Each row is a point on a landscape with many peaks, with its height.
A climber steps from a point to the highest of its 2 nearest points, and stops where none of them is higher. Distance is the straight distance between rows; heights are no part of it.
Z_395 (h 425): [-25,   6,  -4,  15,   7,  11,   9,  -3,  -5,  23,  16, -23, -16,  15,  24,
  13,  -1,  12,  18,  -5,  15, -25, -28]
Z_557 (h 258): [-13, -12,  12, -18, -16,   7,   5,  -6,  10,   7,  19,   0, -11,  41,   7,
 -16,  11,  -9,  -3, -27,   7,  15,   3]
Z_904 (h 283): [-10,  19,  14,   5,  14, -16,  21,   7,  13,  21,   7,  15,   5,  17,  -8,
  -9,  -4,  -7,  17, -29,  29, -10, -13]
Z_73 (h 285): [ -4,   3, -22,   4,   5,   3,  15,  -8,   5,  32, -21, -16, -16,  -4, -12,
  26,  -9, -17,   8, -15, -17,  -3, -19]
Z_840 (h 217): [-15, -15,  22, -13, -14,  -2, -16,  -1,   2, -24,  23,  -8,  11,  18,  26,
 -16,   8,  28,  -1,  -3,  14,  -6,  12]
Z_282 (h 418): [-10, -19, -18,  -5,  16,   7,  17, -37, -11,   7,   0,  -3,  -2,  18, -20,
  17,  -3, -35, -29,  17, -12, -22,  -6]
Z_281 (h 265): [-14,  -4,  -5,   6,  19,   2,  -8,  -3,   6,  -9, -27, -18,   0, -15,   1,
  31,  -1, -13,   7,  17,  11, -30,  -7]
Z_558 (h 327): [ -4,   9, -10,  11,  29,   2,  26, -13, -15,  23,   4,  -3,   0,   7,  -4,
  22, -19,  -7,  -7,  24,  -7, -20, -25]
Z_917 (h 346): [-10,  -7,   2,  -4,  10,   0,  23, -28, -10,  21,   8,  12,   4,  36, -23,
   3,  -1, -31, -25,  -3,  -8,   0,  -7]
Z_614 (h 651): [  7, -11,  -2,  -9,   0,   8,  -3, -13, -13,   4, -26,   4,   0,   3, -16,
  21,  -2, -23, -31,  12, -33,   8,   0]
Z_9 (h 507): [ -4,  -4, -14, -14, -17,  -8,   7,  -8,   6, -33,  23, -30,  17,  12,  11,
  -3,   0,  10,  -4,  30,   4, -16,  33]
Z_986 (h 456): [  2, -11,  27, -13, -23,  -7, -14,  -1,   1, -14,  -3,  37,   4,  -2,  -6,
 -23,   3,  11, -23, -31, -10,   3,  20]
Z_97 (h 565): [  8,  -3,  37, -14,  12,  16,   1,   9, -15,   0,  30,  31,  27,  39,   4,
 -14,   3,  19,  -8,  17,  16,  18,  -8]
Z_992 (h 73): [ 11, -20,  23,  -9, -12,  10, -30,  17,  12, -17, -19,  11,   6, -31,   8,
  -9,  11,   6,   2,  -3,   1,  21,  12]
Z_610 (h 562): [  6,  15, -26,  -5, -23, -30,  22, -17,   5, -16,   6,   0,   6,   4, -21,
 -19,  -5, -11, -12,  -7,  -9,  -7,  34]
Z_984 (h 321): [-13,  -5, -13,  -2,  18,   3,  18, -10,  13,  13, -24, -19,  -3,   5, -14,
  36,  -3, -36,   3,   8,   4, -17,  -8]
Z_781 (h 205): [ -7,   5,   7,  13,   6,  -5, -10,   6,  -7,   1, -18,  -9, -11, -23,  20,
   9,  -2,  18,   3, -16,  -2, -16, -15]
Z_472 (h 143): [-13, -10,  -6,  13, -12, -10, -20, -13, -21, -11,  12,   1, -23, -13,  21,
 -18,  -1,  41, -16, -28, -24, -19,   2]
Z_586 (h 511): [  0, -20, -26,  10,   3,  28, -17, -14, -25,  11,  20,  -6, -23,   4,   1,
   6,   1,   7,  -6,  16, -37,  12, -17]
Z_521 (h 646): [ -1,  10,  17,   8,   7, -23, -11,  11,   6, -24,   3,  21,  21, -19,  -1,
 -21,  -1,  20,  13,  -6,  29, -20,   9]
Z_111 (h 590): [ 18,  20, -17,  -4, -20, -24,  14,  -2,   5,  -1, -15,  12,   2,  -7, -28,
 -15,  -4, -18,  -8, -15, -12,  17,  24]
Z_153 (h 594): [  8,   7, -21,  26,  16,   1,  -4,  -4, -26,  14,  12,  14,  -3, -13, -13,
  -2, -10,  10,   1,  11, -23,   3, -17]
Z_499 (h 89): [ 11, -11,  12,   4, -15,   5, -25,  23,   3, -18,  -2, -11,   2, -37,  31,
 -12,   8,  30,   6,   6,  -5,  23,  10]
Z_207 (h 521): [-10,  -6,  26,  -7,   6,  -3, -11,   2,  16,  -8,  -3,  36,   3,   1, -11,
 -19,   5,  -1,   5, -35,  22, -19,  -2]
Z_104 (h 396): [  9,  13,   6,  -4,  -1,   5,  10,  18,  12,   9,  14, -10,   6,  15,   8,
  -6,   2,  -4,  18,   9,  15,  30,  -4]
Z_267 (h 272): [-10,  13,  18, -10,  -9, -11,  19,   3,  10,  12,  19,  12,  -7,  30,   8,
 -26,   2,   6,   6, -43,  19,   2,  -2]
Z_760 (h 173): [  2,  -5,  -8,  19,  -5,   2, -18,   8, -14,   1,  -9, -11, -29, -33,  26,
  -1,   3,  35,  -2, -24, -25,  -3,  -9]
Z_826 (h 592): [ -4,   9,  13,  -3,  -9, -18,  -5,  16,  22, -28,   5,  -7,  20, -11,  11,
 -13,   3,  16,  18,   2,  34, -11,  22]
Z_180 (h 569): [-10,  -7,   4,   3,   7,  12,  -5, -10, -25,  -8,  19, -16,  -6,  13,  33,
   5,  -2,  30, -10,  20,  -5, -21, -16]
Z_529 (h 483): [ -1, -16,  23, -18, -10,  15, -12,   2,  16, -13,   2,  46,   0,   4, -14,
 -27,   8,   0,  -5, -37,   9,   0,   8]
Z_176 (h 236): [ -5,  13, -21,  10,  -7, -16,   2,  -6,  -4,  -5,  -2,  -7, -11, -13,   1,
  -6,  -2,   7,   6, -13,   1, -21,   5]
Z_300 (h 317): [  1,  11,  -1,  -1,  10, -14,  24, -14, -14,   7,  16,  12,  16,  28, -17,
  -9,  -4, -12, -15,  11,   5,  -1,   2]
Z_494 (h 542): [ -8, -24,   2,  -6,  16,  20,  -6, -24, -16,   6, -10,   0,   1,  18, -10,
  27,  -2, -22, -26,  25, -25,  -3, -13]
Z_724 (h 608): [ 12,  -4,  27,  -1,   6,  19, -11,  11, -18,   9,  13,  25,  16,  13,  -1,
   0,   1,   7, -14,  22,  -8,  33, -10]
Z_125 (h 59): [  5,  -3,  20, -14, -11,  -7,  -9,  21,  33, -15, -30,  -5,   9, -22,   6,
  -2,   8, -10,  13, -11,  22,  12,  16]
Z_932 (h 568): [ 12,  12,  -5,  -3,   6, -17,  11,   0,  11,   5, -29,  20,  13,  -8, -37,
   4,  -4, -32,  -4,  -5,   1,   8,  12]
Z_525 (h 381): [  7,  17,   7,  -5,   9,  -5,  22,  17,  20,  -3,   0, -16,  20,  18,  -1,
   8,   2, -19,  13,  23,  27,  17,  11]
Z_296 (h 360): [ -4,   9,  -7,   0,  20,  -9,  23,   3,  17,   2, -12, -12,  15,  10, -20,
  21,   1, -36,  12,  20,  22,   0,   5]
Z_400 (h 591): [ 15,  -5,  11, -10,  -8,   1,  -5,  -9, -14,  -4, -19,  29,  15,   5, -27,
   7,   0, -23, -35,  13, -23,  18,  18]
Z_587 (h 545): [ 15,   5,   1,   6,   8, -14, -13,   7,   5,  -5, -23,  27,  14, -32, -32,
  -2,  -1, -14,   3,   0,   4,   7,   9]
Z_378 (h 578): [  5,   7,   7,   5,  13,  -2,  -6,  14,  13,  -5,  15,  42,  13, -11, -23,
 -25,  -2,   2,  24, -13,  30,  -6,  -4]
Z_758 (h 433): [  6,   3,  19,  -3, -13, -10,  -6,   7,  -6,  -7,   4,  12,   4,  -3,  11,
 -20,  -1,  21, -13, -12,  -7,  14,   8]
Z_700 (h 553): [ -5,   6,  -2,  -5, -15, -11,   1,   8,  15, -32,  17, -29,  20,   4,  18,
  -5,   4,  15,  16,  22,  26, -12,  26]
Z_436 (h 40): [  2,  17, -12,  -3, -15, -10,  12,  10,  17,  -2, -37, -34, -17, -22,  19,
  19,  -4,  -2,   7, -15,   2, -18,   6]
Z_988 (h 101): [ 15,   0,  -2,   9,  -5,  11, -20,  26,   7,  -3,   0, -16,  -2, -34,  18,
  -6,   8,  16,  25,  15,   3,  30,  -3]
Z_418 (h 686): [ 18,   5, -30,  18,   0,  -5,  -9,  -3, -21,  -3,   2,  14,  -4, -24, -25,
  -9,  -2,   3,  -6,  10, -28,  10,   7]
Z_646 (h 132): [ -3, -15,   7,  -5,  -7,  16, -22,  15,  24,  16, -13,  -8, -14, -16,   8,
   0,  12,  -3,  28, -26,  12,  24, -12]
Z_310 (h 297): [-12,  23,   2,  16,  29, -17,  32,  -4,  -4,  28,   8,   6,  14,  15, -11,
  11, -15,  -7,   8,   2,  20, -18, -22]
Z_911 (h 262): [  6,   9, -32,   5,  -8,  -5,   3,  -5,   0,  11, -16, -13, -22, -17, -11,
   4,  -2,  -7,   5, -17, -19,  -1,  -1]
Z_568 (h 479): [-29,  -5,  12,  10,   5,   3, -11, -10, -14,   4,  23, -12, -12,  18,  27,
  -6,   5,  27,   6, -14,  14, -26, -22]
Z_184 (h 51): [  1,   5,   7, -13, -17, -10,   5,   6,  22, -11, -25, -21,   0,  -2,  12,
   6,   4, -12,  -2, -11,   5,   8,  14]
Z_636 (h 561): [ 17,  -6,  25,  -3,  -2,  10, -13,  -5, -32,   3,   5,  46,  18,  13, -17,
   3,   0,  -1, -38,  16, -22,  22,   8]
Z_332 (h 441): [  6,  -4, -25, -20, -21,  -1,  19, -14,   6, -23,   7, -32,  -8,  11,  14,
   6,  -6,  -4, -16,  22, -19, -20,  27]
Z_432 (h 361): [  3,  26, -12,  -4,  -1, -12,  41,   4,   7,  -3,   9, -30,   6,  24,   9,
   5,  -2, -10,   4,  18,  18,  -5,  12]
Z_975 (h 240): [-14, -17,   1, -14, -26,   6,  -9,  -9,  12, -12,  16, -16, -11,  23,  13,
 -15,  14,   1,   1, -13,   1,  12,  16]
Z_967 (h 375): [ -9,   1, -15,   6,  15,  15,  18, -10, -11,  25,   9, -19, -23,   9,  17,
  24, -13,   3,   3,  10,  -8, -28, -28]
Z_291 (h 163): [-14, -23,  15,   4,   2,  10, -37,   6,   8,   3, -19,  -4, -12, -24,  12,
   5,  12,   9,  13, -27,   4,  -1, -17]
Z_326 (h 311): [ -1,   5,  -6,   9,  24,  12,   4,   8,  -4,  12, -19, -21, -12, -17,  18,
  39, -12,   4,   9,  21,  -2, -27, -25]
Z_293 (h 494): [  8,  -3, -40,  21,  11,  18,  -6,  -7, -24,  13,  23,  -6, -22, -13,  -4,
   5,  -7,  12,  11,  21, -30,   1, -19]
Z_238 (h 601): [ 18, -10, -22,  12,   4,   4, -26,   1,  -7,  -2, -14,  19,   5, -32, -38,
   1,   4, -14,   5,  10, -17,  18,   7]
Z_866 (h 415): [ 16,   7,   6,  -2, -12,   3,  -5,  15,   5,   0,  13,  18,   2,  -6,  -2,
 -25,   4,  10,  10,  -8,   5,  26,   5]
Z_431 (h 392): [  9,  13, -24,  -9,  -9,   0,  28,  -5,   4,  -6,   0, -30, -11,  11,  11,
  10,  -6, -12,  -4,  20,  -7,  -9,   9]
Z_154 (h 677): [ -2,  -9,  14,   2,   5,  16, -12,  -4, -25,   1,  21,   3,   2,  19,  14,
  -2,   3,  18, -12,  22, -12,  14, -13]
Z_812 (h 117): [  5,  -9,   0,   7,   6,  20, -19,  18,  12,  23,  -3,  -3,  -4, -20,  -1,
   8,   4,   0,  28,  -1,   2,  33, -19]

For each start below, name the point where the climber stops.
Z_300 => Z_614
Z_558 => Z_154
Z_984 => Z_521
Z_326 => Z_154
Z_975 => Z_154
Z_432 => Z_521
Z_758 => Z_521
